Each row is a point on a tangle of strands that fork and nearly touch. The rows are in no order.
(in the rows, 128 means zero)
Two points are linked if the straight distance between their rows is under 112. Some points are linked to none.
z212: 139  144  97  109  113  153  119  133  150  107  71  153  163  151  132  115  123  126  152  163  134  112  143  136  106  169  107  108  128  95  138
z295: 161  121  158  139  155  48  88  81  104  122  134  129  155  143  140  118  128  185  86  111  145  136  115  105  128  135  98  111  117  151  89
z5: 137  118  124  103  124  105  104  117  97  112  120  166  152  124  132  149  152  157  143  144  131  116  93  141  126  144  89  98  103  153  115
z68: 119  148  140  120  130  103  95  101  148  122  184  143  122  134  174  127  102  118  130  109  99  92  160  113  158  132  150  158  126  153  149
z223: 101  90  136  102  135  82  172  159  153  122  206  163  129  135  88  135  142  154  108  85  126  115  146  149  110  181  118  114  120  133  142
z393: 134  199  147  137  146  142  94  119  103  142  144  65  127  155  174  114  86  130  133  97  107  83  111  141  161  107  180  175  150  143  135
z947: 138  148  137  125  138  94  74  75  75  118  122  122  147  136  167  115  106  139  140  142  146  117  115  80  126  132  106  137  130  137  94
z542: 92  122  169  129  112  138  133  122  126  123  169  143  107  125  107  147  156  109  141  145  119  88  133  134  114  142  108  135  135  148  112
z865: 140  85  95  94  103  133  146  80  90  110  101  119  133  109  129  114  158  136  142  146  119  159  123  133  105  108  83  122  123  114  126
z792: 131  95  131  99  112  137  181  197  161  158  85  136  135  140  107  115  122  107  142  168  128  105  109  165  103  147  141  115  137  109  143
z248: 126  149  133  139  133  162  98  116  95  154  150  83  129  130  137  112  105  119  155  128  149  115  144  98  119  109  126  164  164  117  100
z94: 154  122  93  130  118  121  141  165  115  118  43  154  153  128  143  116  118  152  120  164  121  181  105  134  147  101  125  89  125  106  115
z452: 157  94  101  78  100  106  177  166  131  121  59  133  159  172  139  99  162  167  121  145  117  151  106  168  114  138  160  101  134  102  139
z480: 99  89  131  115  143  131  170  184  172  154  166  146  84  98  142  139  125  92  131  108  103  130  139  172  139  134  172  123  99  158  183
z609: 93  86  155  120  157  138  139  122  150  166  198  103  80  107  132  155  121  105  150  118  100  119  155  138  153  112  164  167  110  143  136
z341: 136  145  100  130  121  128  117  104  133  96  111  148  155  117  125  136  93  123  116  113  148  146  159  113  142  125  124  152  118  105  134
z894: 114  90  156  68  127  152  170  177  122  115  149  165  120  116  87  133  112  118  133  114  165  147  131  176  150  151  166  116  131  124  141
z986: 88  88  150  122  146  119  159  109  160  138  224  139  102  108  110  147  122  114  148  86  105  108  156  133  152  125  145  155  123  129  144
z20: 124  126  99  131  107  133  139  98  144  112  102  121  167  129  111  111  130  118  138  134  153  116  158  105  95  166  77  114  135  83  125
z960: 139  126  149  155  143  60  113  74  84  124  139  104  146  146  132  129  149  183  83  88  157  173  134  91  145  119  118  105  141  130  66
z696: 113  115  138  148  117  107  118  92  141  114  108  136  162  117  119  140  139  126  143  131  164  105  154  111  101  184  83  96  138  117  115
z876: 134  178  137  154  145  154  87  104  90  156  129  59  145  147  155  109  74  140  145  113  121  116  130  104  142  117  153  174  165  115  99
z619: 132  178  152  164  122  135  120  140  126  131  148  105  126  130  120  146  128  117  113  105  109  106  101  143  153  104  122  145  140  157  115
z445: 141  134  136  122  113  174  145  196  174  156  96  140  128  148  117  114  106  90  126  179  138  125  114  142  106  151  157  122  153  97  153
z302: 123  159  142  178  132  116  132  72  119  112  127  89  147  129  108  143  118  133  105  77  161  151  132  89  144  120  131  123  144  94  95
z319: 150  101  97  119  105  122  158  168  118  127  56  156  164  142  144  118  137  150  147  158  126  145  98  149  120  128  138  96  131  100  134
z961: 150  120  156  119  155  68  60  72  72  121  127  103  140  144  168  98  95  170  108  137  159  142  98  102  110  140  100  122  122  149  61
z758: 117  134  113  148  153  167  122  141  141  173  147  102  86  89  143  156  130  85  154  141  117  131  150  97  127  108  153  154  119  133  170
z49: 112  86  118  96  145  80  133  134  95  120  151  149  154  102  110  154  143  180  121  116  148  128  122  125  117  162  86  105  113  148  116
z790: 127  97  142  140  125  91  198  175  151  157  148  151  92  127  92  128  116  95  113  123  114  127  117  166  96  117  132  125  104  119  138
z787: 125  115  137  106  111  159  105  120  93  153  137  119  111  118  168  118  160  122  176  184  87  87  98  107  112  120  99  107  145  156  139
z937: 124  167  141  149  142  113  80  68  108  112  131  97  147  124  134  138  109  133  126  103  159  139  140  90  130  143  112  128  142  131  96
z737: 108  159  136  146  117  133  84  82  123  101  127  116  143  117  127  138  142  132  132  135  155  118  164  114  121  184  89  114  143  142  91
z747: 127  104  120  104  112  155  140  128  107  95  105  152  126  120  92  149  141  139  126  119  151  162  129  165  124  133  125  133  129  124  99
z725: 126  111  149  95  114  170  148  171  126  97  121  142  97  127  87  134  130  116  119  128  145  156  124  191  118  128  164  139  130  140  121
z755: 123  104  157  74  116  129  141  151  145  96  159  176  139  139  107  121  132  152  118  97  164  125  158  167  156  160  167  124  130  142  126
z105: 143  112  105  139  142  75  115  145  91  138  90  140  121  114  180  117  142  167  118  154  105  149  91  113  136  78  120  109  100  171  136
z967: 155  197  146  166  131  138  69  129  92  154  113  93  107  136  162  114  114  130  119  132  99  99  56  84  147  99  131  136  151  139  133
z764: 145  125  113  137  126  179  158  149  130  149  91  102  93  105  133  88  163  94  152  201  109  149  122  117  82  100  93  129  135  136  138
z707: 150  94  100  101  105  135  159  144  109  93  86  159  146  151  106  111  152  160  115  128  171  171  121  159  119  152  118  114  148  107  73
z160: 138  142  154  151  140  65  108  131  75  151  188  110  146  149  161  131  111  156  89  68  99  101  85  109  144  105  145  126  130  168  122
z114: 111  97  111  108  152  97  127  120  94  124  151  136  137  92  101  167  109  146  125  105  142  139  133  118  134  118  105  128  98  121  141
z365: 140  160  100  172  123  152  139  101  140  138  128  136  129  134  108  133  141  89  129  137  117  141  129  87  99  98  136  131  138  95  141
z451: 138  173  146  179  114  98  123  130  120  118  147  80  142  141  103  150  134  144  80  82  137  129  108  145  148  114  125  136  150  156  84
z215: 130  131  130  125  126  139  74  107  109  132  122  138  140  119  147  132  137  131  161  169  110  95  91  123  116  127  96  99  133  161  134
z23: 137  92  88  117  105  141  171  109  126  123  68  110  136  115  133  103  162  142  138  169  119  165  128  122  103  89  76  118  120  89  134
z608: 124  146  114  128  134  113  85  117  126  137  144  126  113  110  186  131  109  110  130  117  87  104  136  120  156  115  162  150  102  174  165
z32: 139  188  116  159  134  182  103  166  157  126  117  130  102  110  138  143  130  104  130  138  114  120  103  141  147  120  163  129  115  160  189
z426: 137  188  128  172  125  161  112  169  133  127  121  92  105  120  135  151  136  114  112  128  102  118  93  133  146  98  133  146  124  171  163
z77: 134  128  112  139  111  137  148  170  116  142  81  121  102  121  150  107  168  117  140  196  102  147  104  142  99  97  106  102  126  140  125
z690: 134  154  165  179  121  71  125  119  99  125  140  91  144  147  128  146  139  175  84  81  143  159  116  114  169  113  131  121  136  158  68
z835: 101  100  158  137  171  184  130  111  144  175  195  84  77  123  144  143  90  79  159  124  104  104  157  120  168  101  185  180  136  120  123
z873: 92  94  158  126  138  106  175  143  156  120  216  148  115  112  92  151  125  137  131  76  121  118  159  159  143  152  137  124  122  132  135
z570: 132  159  132  160  113  115  82  136  80  151  97  103  94  128  184  102  134  158  114  162  92  127  43  80  145  75  136  131  148  147  110
z741: 141  151  120  151  106  142  148  123  138  119  103  148  129  141  98  146  162  100  119  148  123  133  99  128  101  128  117  102  137  119  114
z378: 132  118  150  81  94  128  135  144  156  90  112  181  143  161  135  107  138  146  135  139  139  105  150  172  136  186  134  126  139  134  119
z916: 142  169  104  90  110  141  110  121  143  85  74  169  165  142  121  102  96  135  147  154  145  116  144  124  145  193  115  96  139  103  110
z251: 105  105  125  115  118  106  155  179  133  138  120  154  162  130  118  149  115  115  127  138  140  106  119  149  114  158  127  111  132  110  144
z163: 145  212  151  184  142  141  75  126  99  149  128  59  131  161  160  118  99  135  110  100  95  100  63  114  178  94  150  144  155  145  124
z162: 109  132  135  124  118  156  124  114  107  132  144  115  124  107  122  135  138  102  146  141  119  116  135  107  113  118  103  156  147  137  101
z849: 133  92  95  126  120  127  163  121  139  130  100  136  113  113  105  133  135  100  121  114  140  172  148  122  121  95  123  128  115  76  157
z635: 115  158  151  147  167  145  66  95  152  123  158  126  159  119  135  163  99  110  161  123  121  88  136  128  168  102  145  128  104  148  154
z264: 121  181  106  154  167  188  100  145  160  151  124  103  85  96  168  134  132  99  159  163  104  122  141  99  137  121  164  138  115  173  174
z492: 91  150  154  144  167  195  116  118  136  180  185  58  105  134  148  140  99  97  173  112  107  79  131  131  153  100  194  155  156  131  156
z83: 150  169  95  94  123  134  95  106  122  82  65  161  153  134  111  117  99  150  127  123  159  160  137  125  142  185  121  108  121  92  87
z145: 114  86  116  132  125  92  175  196  157  154  160  155  113  115  130  131  110  100  113  104  113  128  125  162  121  126  171  126  103  130  166
z46: 147  66  104  74  141  103  189  139  147  128  132  155  143  162  103  112  144  168  99  103  138  128  151  143  98  156  155  112  131  96  176
z521: 112  130  138  143  122  134  147  111  171  104  137  124  117  125  95  134  115  93  107  88  179  142  177  134  105  146  125  140  128  72  129
z418: 97  113  141  119  109  120  136  148  160  134  155  154  133  126  117  136  139  109  135  144  117  87  146  141  118  142  113  126  123  132  149
z484: 144  85  97  115  106  100  163  130  116  112  87  149  150  156  117  120  177  187  110  141  138  170  115  143  118  128  89  104  139  113  67
z503: 131  120  95  120  150  81  96  134  106  138  130  128  112  106  188  131  138  144  118  125  102  127  124  115  139  103  145  131  86  180  168
z66: 118  155  141  147  106  84  92  96  171  122  182  171  135  147  162  122  122  129  116  96  105  73  143  120  161  154  151  134  118  164  140
z358: 131  105  135  107  122  188  134  123  137  154  130  117  112  122  132  97  169  103  174  204  95  98  126  120  89  128  87  135  137  141  132
z337: 138  152  115  142  137  191  120  93  165  128  135  135  118  134  89  129  124  88  137  136  146  151  147  81  94  117  126  135  128  88  138
z157: 141  115  123  144  126  92  90  126  74  154  96  115  131  133  178  98  121  165  124  169  100  142  81  94  145  76  106  131  130  152  83
z275: 118  110  104  119  145  129  110  104  118  125  146  123  142  99  125  161  94  126  128  98  131  146  139  121  159  96  133  137  99  125  155
z450: 120  70  125  87  150  80  184  130  154  130  163  148  150  148  99  115  160  167  106  102  141  128  161  135  88  179  109  119  120  114  144
z936: 154  99  105  70  117  102  163  142  137  117  92  157  158  177  130  91  155  178  109  121  136  137  147  155  96  162  146  113  137  108  150
z15: 102  165  143  160  187  190  100  104  156  146  178  98  140  124  122  162  97  109  178  115  110  91  134  115  177  99  167  147  141  161  161
z408: 125  130  123  154  112  97  146  77  146  103  131  105  137  120  109  135  136  114  92  65  171  172  163  97  129  129  111  133  127  78  122
z870: 128  134  141  114  114  183  137  130  163  100  117  147  125  121  77  112  108  104  126  123  187  136  171  140  117  176  122  144  138  90  124
z897: 150  156  108  161  97  152  118  136  139  121  85  138  115  136  142  120  162  122  127  166  93  130  87  112  111  107  107  130  136  140  116
z506: 105  115  134  147  158  141  136  163  147  163  166  105  74  89  147  163  119  93  145  122  104  114  149  151  141  108  162  152  96  161  162
z40: 124  126  159  110  103  146  141  116  172  96  113  154  132  138  106  103  141  110  131  152  159  109  175  162  112  185  111  139  133  107  107
z473: 145  165  83  96  136  114  100  93  119  70  90  156  133  126  123  117  87  136  108  107  153  158  168  115  154  145  116  128  99  91  137
z645: 134  100  154  136  142  126  178  175  126  151  127  123  76  123  73  128  130  101  122  135  130  167  129  167  111  96  129  133  99  111  128
z297: 139  156  116  144  116  167  107  180  160  137  113  162  133  131  115  136  102  109  127  147  118  119  111  136  126  125  155  121  124  120  153
z224: 123  71  124  105  104  102  161  104  92  112  113  121  133  129  100  119  190  154  117  132  136  155  137  135  90  130  75  116  148  107  103
z640: 132  108  131  138  135  131  179  146  133  137  113  115  91  115  98  130  132  111  110  119  133  179  143  127  111  70  124  143  107  100  135

Follow the links from the first point to the second, and from the first to the third. Name the last point that the two ways share.
z758 / z378 / z916 | z937
z264 / z696 / z755 | z937
z445 / z521 / z790 | z32
z936 / z451 / z790 | z506
z609 / z418 / z725 | z32
z835 / z640 / z212 | z506
z570 / z450 / z492 | z609

A fork is a point with three links, a tip a point with one. Leave the first point through the second and follow the links. Name the first fork or tip that comes.
z937 / z302 | z23
z876 / z248 | z32
z94 / z319 | z609
z337 / z365 | z937
z916 / z83 | z337
z542 / z162 | z66
